Each row is a point on a landscape with many valleys, with its height.
A ball rolls from a point to the lowest of its 2 nearest points, and stops where none of them is lower. Distance is the straight distance between rows; heights are no part of it.
k990: [  6  -5  -7  -9  10  -6 -16  36  26   3   5  48 -20  -8  -1 -32  -1 -43
   5 -55]  h=444
k920: [  2  54 -46 -11  12  42   8 -10  18  13  17   8  -7 -16  -9  45   8   6
  -5   7]  h=230
k194: [  6 -28 -13  -5  35   7  42   0   1 -37 -11  -5  19 -10 -20  15  23  47
  33  20]  h=329
k412: [  4   2   8 -27  43 -37  36  17  27  22  10  38   3   9  12 -47   2  14
 -16 -16]  h=135
k280: [ 13  39  21  15 -11  13 -25  -3  -7  37  15 -20  20 -23  16  28  12  -2
  -6  29]  h=186
k753: [-14 -24   2  -4 -11  24 -17  17   5 -13  -5  12  22 -14 -28   0   7 -24
  16 -28]  h=187
k211: [-11   2 -74 -31  63   2  16  28  36  47 -14   8 -67  29   9 -10  -7   2
  -6 -19]  h=289
k396: [ 14 -18  46  18 -15  20  37 -55 -35  -9 -14 -20   1  16  26  12  28  14
  -5  47]  h=234
k32: [-10  -5  -5  27 -17   2 -28  41  19  11 -21  25 -18  34 -14  30 -43   1
  -2 -39]  h=130
k304: [-15  29 -42  27 -17   2 -20  24   9  30 -10  15   3  28 -20  27 -42   4
  -1 -13]  h=99
k449: [  6 -52  28   0  -7  18  20 -31 -21 -42   7  -8   9   8 -24   6  17 -14
  27  38]  h=165
k643: [ 32  11 -11  -9   5  19 -12  16  43 -23  33  15 -74 -21  14  28 -29 -23
  -4  -8]  h=377
k794: [-19  37 -13  37 -19 -16 -47  37  -2  32 -32   4  -4  41 -11  41 -58  24
  -4   7]  h=65
k75: [ 13 -47 -10  -8  50   1  36  16  18  32   5 -15   5 -15 -10  -6  11  -6
  10  17]  h=142
k216: [  8 -29  14  17 -47  -3  16 -38 -29 -24   1 -13  32  15  -1 -10  32 -24
  14  24]  h=92
k410: [ -1  30 -55 -12  41 -11   8  35  31  44  -6   7 -52  13  16  20 -21  15
  -9  -3]  h=322
k782: [-41 -36  32 -19  11 -14  -9 -38 -39 -56 -35 -24  22   8   7 -11   0  54
  -6 -19]  h=348
k228: [-20 -28  41  -4 -17  32 -42  14   1   0 -19  -1  27   8 -10  15   5 -13
  -6 -40]  h=146
k844: [ 21 -32  22  35   5  23  45 -31 -11  -8   6 -33   3   9   1  20  15  -2
  30  56]  h=233
k873: [ 41 -33  47 -15 -15  11  -7  -9  -5 -20   4  34 -31 -22  35  -6  26  -8
 -13  -4]  h=437
k973: [  3   4 -30 -15  14  -2  25   2  27   1  31   6  -4 -14 -16 -17 -13 -18
   2  -1]  h=392
k23: [ 36  -2  39  -1 -12  10  31 -35 -15   4  15   8  -8 -10  32   5  26  18
 -17  39]  h=172
k104: [  4   8 -37   8 -10 -37 -19   8  13  25  44 -26 -24  -9 -13 -34 -52 -54
  -3  19]  h=513
k349: [ 24 -42 -36  26   1   8   2  31   0  28 -16  -9   1  -7   1  16  21 -31
  29   0]  h=271
k127: [ 20  11 -23   0  12 -16 -53  32  -8  47  -3 -39   0 -44  15  10  18 -63
  10  28]  h=385
k480: [-17  34 -52  -9  17 -38 -40  18   1  48  22 -32 -13 -11 -11 -38 -32 -62
  -5  17]  h=484
k271: [ -7  -1 -47 -14  18  -5   9  21  19   3   2  39  -7  -1 -30 -26 -14 -24
   5 -36]  h=420
k318: [-30   8  18 -25 -17 -45  -6 -42 -59 -28 -21  10  17 -19  33 -45  21  68
  -4 -27]  h=523
k599: [  9  15  26 -21 -13 -10   5 -16 -24  16  -8  38  44 -15  27 -31  52  33
 -17 -11]  h=479
k359: [-30  -1  40 -48  -1 -23 -30 -60 -62 -41   3  -8  15 -16  15 -31  24  36
   1 -15]  h=544
k301: [ -8  11 -52 -25  51   4  33  20  13  -8 -14  23  11 -10 -28  -2  19  31
  28 -16]  h=405
k36: [ -2  -7 -45 -32  78  19  34  18  35  18   6   8 -39 -12  -2   0   0   0
  -1 -18]  h=243
k374: [ -8  12 -72  -2  31  20 -10   5  10  47   2 -28 -18  -9 -22  -4  -7 -30
  -2   5]  h=323
k968: [ 10  70  -2  41 -22   9 -25  10  -4  19  -5 -20   1  -5  18  48  -6  10
   2  28]  h=145
k11: [ 11 -22  12 -19  34 -12  38  10  17  36   8  10  27 -10   8 -28  11  11
  -5   0]  h=82
k201: [ 21  -8  32  72 -21  14 -12  20 -17   9 -48 -44 -15  14  41  34   4   1
  24  20]  h=154
k888: [-28 -10  10  -6   1 -38   5  12  -7  -3 -17  40  43  30 -13 -46 -10  32
   7 -35]  h=643
k140: [ 31   4  30  27 -26 -10  10 -19 -12  11  13 -16 -21   2  36   4 -12  11
 -17  39]  h=117
k867: [-19  -5  38  -8 -25  37 -28 -21   6 -14  27  -9   5  -7 -28  19 -19 -26
 -12   1]  h=218
k512: [ 18   3 -37  19 -28 -31  42   0  17 -20  27  16 -22  26 -10 -23 -38   0
  -7  13]  h=556
k814: [ 14  -6   2 -24  48   7   2  29  36  26   4  33  -3 -26  13 -15  24 -37
   8 -35]  h=470
k56: [-26 -10  22  -8 -15   3  -7 -26 -36 -23 -26 -16  74  12 -14  -3  32  29
  12  -9]  h=412
k72: [-15  21  49 -10  -9  22 -28   2  18  21  14  19   4  -8   5   7 -13   5
 -36 -26]  h=144
k808: [-13  47   4 -16  -7  32 -14  -8  22  -5  26  23   6 -16 -21  24  -8   4
 -16 -11]  h=185
k699: [-17  -7  34 -33 -22 -14  -4 -71 -56 -68  -1  -7 -14   5  13 -16   6  25
 -15  10]  h=569
k279: [ 21  -3 -34  41 -43 -34   5  15  10   0  33 -10 -27  14   4 -19 -41 -33
   3  13]  h=536
k537: [ -8 -11  48 -39 -22  13 -27 -55 -36 -46  22  -6  20  11 -31   0  19 -24
   3  11]  h=123
k509: [-30 -37  37 -23  17 -10 -18 -33 -36 -40 -15 -25  50  -1 -16 -21  24  46
  29 -10]  h=380
k969: [-29  26  55  -4 -42   0 -24 -24  -9  31  18  -8  19  -3   6 -13 -29  11
 -50 -12]  h=182
k4: [-15 -19  32 -29 -12  31 -23 -19 -11 -32  17   3  19 -12 -40   7  16 -35
  15  -5]  h=176
k266: [ -2 -35  32  24 -51  20 -33  11  -5 -20 -30 -11   1  11   8  21   4 -15
 -10 -34]  h=104
k909: [-18  10 -55   4  28  -6  12   8  22  33  17 -15 -23   3 -27  -6 -47  -5
  -4   4]  h=360
k526: [-16   0  25 -22   4  -1  -4 -12 -21   2 -10  17  71 -15 -17 -26  51  24
  16  -6]  h=445
k202: [-15  49 -10 -18  23   9  10  22  29  13  11  45  -1   3 -14   5 -24  20
 -20 -33]  h=251
k336: [ 40 -25  37 -23  26  10  -4  19  16  15  11  20 -10 -29  37   0  39 -20
  -3 -11]  h=472
k635: [  0 -23 -16 -19  71   2  20  33  33  48   8 -26 -26 -18  11   7  -5  -7
  -5   3]  h=197
k800: [ -8  21  16 -19 -26 -36  -9 -15 -40  -8 -32  44  26 -12  34 -39  39  50
 -11 -34]  h=503
k440: [-22 -66  44  -1  -4  -3  12 -22 -21 -24 -26 -18  19  11  -9 -18   0  22
 -13  -4]  h=306
k750: [ 23 -14  33  70 -30 -26 -27  31 -24  11 -47 -25 -34  27  49  11 -21   5
  -4  13]  h=110
k610: [-11  51   8  14 -46  23  23 -46  -2 -38  36 -14  14  13 -20  30 -21   8
 -10  31]  h=707
k275: [ -5  37  -5 -36  55 -17  26   6  39   6  34  40 -12  -8  12 -34  -7 -14
 -19 -23]  h=180
k49: [ 32 -11 -57  -2  23  17  11  24  16  24  -8   1 -23 -18  19  19  39 -29
  19  -4]  h=309
k826: [ 17  10   0  -9   5  18   6  -4   5  29  14  -1  27 -17  -2  15  27  -8
   5  11]  h=232
k85: [-27  59 -32 -37  56  13  11   7  36  28  26  28 -10 -12 -10  -6 -14  -4
 -19 -24]  h=220
k329: [ 19  30 -35 -15  16  -1  15  30  45  -3  19  24 -65  -5  15  18 -31  -1
 -14 -16]  h=353
k491: [ 16 -43 -40  18   9 -35  51  25   4 -11 -17  14   5  31 -12 -26   1  26
  22   3]  h=602
k762: [ -1 -22   2   8   6  26   7   1 -10 -46 -25   1  27  -4 -17  30  40  21
  48   3]  h=287
k152: [-17  13   7   1 -45 -34  13 -27 -12 -32   5  12  26  19  -8 -37 -12  27
 -17 -10]  h=673
k373: [ 19 -20 -20   9 -12 -31  43   6  10 -45   7  21  -3   5 -10 -23   1  14
  18   3]  h=580
k934: [ 23   7 -40 -13  18  25 -38  16   3  39  11 -17 -24 -41  17  25  36 -53
  18   8]  h=349
k489: [  3 -40 -22  -3  15  22 -17  30   9  30 -20   3   7 -25 -26   6  19 -48
  23 -27]  h=231
k602: [-32  -6  21  -9  -7 -37  20 -12 -13 -33  -8  17  28  20 -17 -45 -21  64
  -8 -13]  h=658
k811: [ 33  -1  24 -12 -15  20 -15   1  24 -16  31  25 -38 -22  17  12  -1 -31
  -9  -6]  h=406
k938: [  0  41 -47 -16  22 -55 -38  44   1  32  -6 -28 -21 -15  12 -25 -11 -54
 -15  40]  h=451
k733: [-34  18  47 -11 -30  21 -16 -43   0 -19  22 -17  26  11 -16  15 -23   8
 -33   3]  h=219
k474: [ -4 -26  21  22  -4  23  19 -12 -10 -46 -30 -13  10  21  -6  34  15  34
  13   5]  h=247
k115: [  3   0  30   1 -42  14  14 -65 -45 -36  24 -21  22  30 -17   6  17 -17
   1  37]  h=45
k820: [-17 -34  37  20 -28   3   7 -11  -2  -6   0 -22   6  16 -12  -8 -26   8
 -17  -3]  h=265
k591: [ 27  21  34  47  -9 -26 -23  20 -10  10 -19 -37 -28  -1  36  13 -22   6
  -9  44]  h=60
k825: [ -9  26 -53 -12  39  52 -10   1   8  35   4 -15  -4 -24 -16  31  19 -10
   3   9]  h=274
k651: [ 15  -3 -60  -2  37  14  51   1  13 -27 -11   2 -11  -9 -21  19  25  31
  28  24]  h=368
k708: [ -9  34   0  29 -65  -7  14 -32  -7 -27  19  -5  14  28  -5  -3 -23  14
 -18  11]  h=690
k573: [  7  43 -22 -15  18 -28 -49  26  -1  19  11 -40 -24 -48  13   1  -6 -60
  -4  52]  h=418
k882: [  1 -55  -3  11 -11 -49  19  20 -12  -3 -26  23  28  34 -13 -47  -5  19
  13 -17]  h=625
k264: [  4 -11  26  65 -26  30  23  -8  -7 -24 -42 -35  -1  37  20  39   1  10
  28  11]  h=198
k156: [  1  27  13  52 -35  -2 -40  28  -5  12 -28 -13 -10  33  16  41 -34  19
  -5  -5]  h=98
k291: [  2 -10  17  53 -61   0 -21   9  -3 -24 -20 -13 -24  29  21  19 -26  -6
  -8 -20]  h=137

Call two points neighbours if one is among the 2 nearest of the other. Go from one point of each pair to the other, from neighbour to neighbour, staying as low as possible. Name the highest point that can't be avoided.
k266 and k794 => k291
k591 and k72 => k396
k72 and k115 => k733

For each start below, name the point where the ball stops.
k990 => k72
k336 => k11
k708 => k266
k651 => k591
k512 => k266
k127 => k266
